Points, in no order, along strands that fork and pass close to each other.
(in the rows, 100 means zero)
Two points are linked if the straight distance between their rows is under 53.1. Some points are linked to none.
nel: [125  79  88 134 105 131  64 136 120 101  73 143 140 110  94  74  63]
Kub: [106 113 100 133  89  91  98 101 100 115  62  91 104 120  70  74  96]
Laza: [103  83 122  77 135 103 112  91 116 112 102 108  73  95 119 120 157]
fitat: [102  92  89 141 104  93  84 113  88 100 100 120 135 110 111  65  76]
mevas: [118 138 121  67  65  98 115 109 111 108  89  91  50  99  58 129 111]
rabo: [ 72  96 103  90 168  70 119  47  78  90 121  79 101 105  79 125 107]
luv: [109  95  85 108  51  96  87 161 123 107 105  90  95  90 102  97  84]
Zab: [120 101 119  65  93 124 108 108 103 118  87 100  78  81 119 118 145]
tik: [ 92 126 102  85  50 110  88  85  79  93  90  69  79 110  80 111  77]
runur: [106  88  89 140  92 108  79 102  88 107  74 114 124 111  96  69  76]
vapi: [ 93  82  87 138 124 105  96  82  93  97  70 147 143 110 106  62  84]
Kem: [ 99  95  83 118  77  97  84 130  94  88 125 103 122 100 130  82  69]
pilag: [115  80  92 135 118 122  87 118 131  88  65 159 143 109  97  66  75]
Rapu: [116  84  77 132  69 119  54 143 106 112  97 108 114 107  94  88  57]
Tanor: [113 106 106  99  99  84 110 138 127  91 131  99 109  84 122  95 112]
muza: [124  83  86 134  93 125  55 146 112 105  86 128 133 113  98  80  54]
luvu: [114 102  93  97  54 100 107 146 120 108  98  83  86  77 100 104 102]
lobub: [ 96  91 102  72  97 111 112  91  93  97 116  88 108  75 139 105 118]
pidet: [102 116 100 122 109  73 112  85  99 106 101  79 108 106  85  82 107]
toten: [ 87  90  77 121  75 102  91  82  64  96 109  89 116 100 119  88  78]
geki: [104 145 124  78 104  90 116  80 105 101 107  84  63 112  62 114 109]
duk: [ 75  88  90 100 129  73 115  63  79  94 134  89 123  83 116 111 110]
denos: [ 72  90  84 124 130 113 111  46  89  86  50 151 128 121  92  81  89]
muveg: [110  92  93 140  86 106  82 105  98 112  61 106 114 118  81  72  81]
raf: [ 88  95  85 100  89  95  97 116  85  84 138 101 125  87 145  87  82]
duna: [101  94  99  67  79 121 109 106  93 100 105  85 103  72 142 104 113]
lufi: [100 120 106 110  61 111  72  97  85 109  61  85  87 129  55  97  68]
poko: [121 109  99  78  52 104 116 134 116 114  82  84  71  79  83 124 118]
kar: [ 97  79 107  87 142  83 118  87 113  94 133  98 102  80 125 114 133]
lan: [ 91  79 117  76 153  93 113  73 111 100 109  97  68 103 108 131 146]
tef: [ 72  88  80 105 110  82 107  70  66  91 134  94 131  84 128  99  98]
Dezo: [ 83  90 110  86 177  73 120  53  92  92 123  82  82 111  73 131 116]
dakir: [113 101 113  59  79 130 106 106  93 112  88  87  85  78 126 117 131]
givu: [ 99 132 107  91  64  98 103  91  91  97  90  70  75 110  69 108  87]
puni: [105 121 104 119  73 101  84 103  97 114  51  91  89 131  51  87  79]
mabur: [ 93  98  83 119  68 104  87  83  67  98  95  81 107 107 106  93  78]
lona: [119 121 110  67  55 108 116 118 112 109  80  84  61  88  79 130 117]
vonas: [ 81 102 131  63 163  88 110  62 107  97 120  98  44 124  75 131 127]
keb: [113  93 124  73 116 111 109 104 114 117  97 106  74  88 121 118 156]
Sizan: [ 88 124 138  59 139  94 108  67 111 101 125 105  41 120  65 124 120]
Lep: [ 84  85 121  76 171  83 117  63 107  94 117  91  58 118  82 136 130]
gasut: [110 109 101 115 102  77 104 139 123  86 136 102 118  93 120  86  99]
rodim: [110  91  80 121  52 105  69 159 116 111 104  96 102  98  97  97  70]
reg: [ 78  92  83  94 105  89 107  96  80  84 142 102 131  79 145  95  94]
ganob: [118 101 103  73  68 113 107 150 120 108 103  93  95  70 122 106 113]
vaf: [104  93  82 135  93 102  73 131  87  91 115 118 131 111 120  75  61]
Zogiz: [ 77  85  83 133 131 111 107  59  92  89  58 154 138 115 102  71  94]
nez: [117 102 111  80  92 103 110 143 128 101 120 104 102  74 131 102 122]
guno: [ 96  85 104  78 121  95 114  89 103  93 127  97 109  74 137 110 130]
bofev: [102 141 113  95  88  87 110  85  97 101  95  75  77 115  64 104  99]
lik: [100 138 131  67 122  91 115  73 112 102 118  95  52 113  60 119 118]
bil: [ 70  92  93  98 149  68 117  49  70  93 124  81 117  96  94 117 105]
ral: [ 92 106  84  94  49 115  93  89  76  95  92  67  89 102 104 108  78]
pap: [105  78  89 134 121 121  94  97 117  88  65 160 145 106 103  67  79]

A fork is a point with three links, a tip a point with one. Leave the first point through the second and follow the links. Name the first fork or tip that comes.
gasut / Tanor => luvu
Rapu / muza => denos
Zab / dakir => kar
givu / tik => toten
luvu / poko => mevas
geki / lik => Lep
Kem / vaf => lufi

Name the points in between on the shortest way along the links from the first point to the second, in order.
denos / pilag => Zogiz > vapi > pap
Zab / guno => dakir > duna > lobub
lik / mabur => geki > bofev > givu > tik > ral
Zogiz / rodim => vapi > pap > pilag > nel > muza > Rapu
Tanor / rodim => nez > ganob > luvu > luv
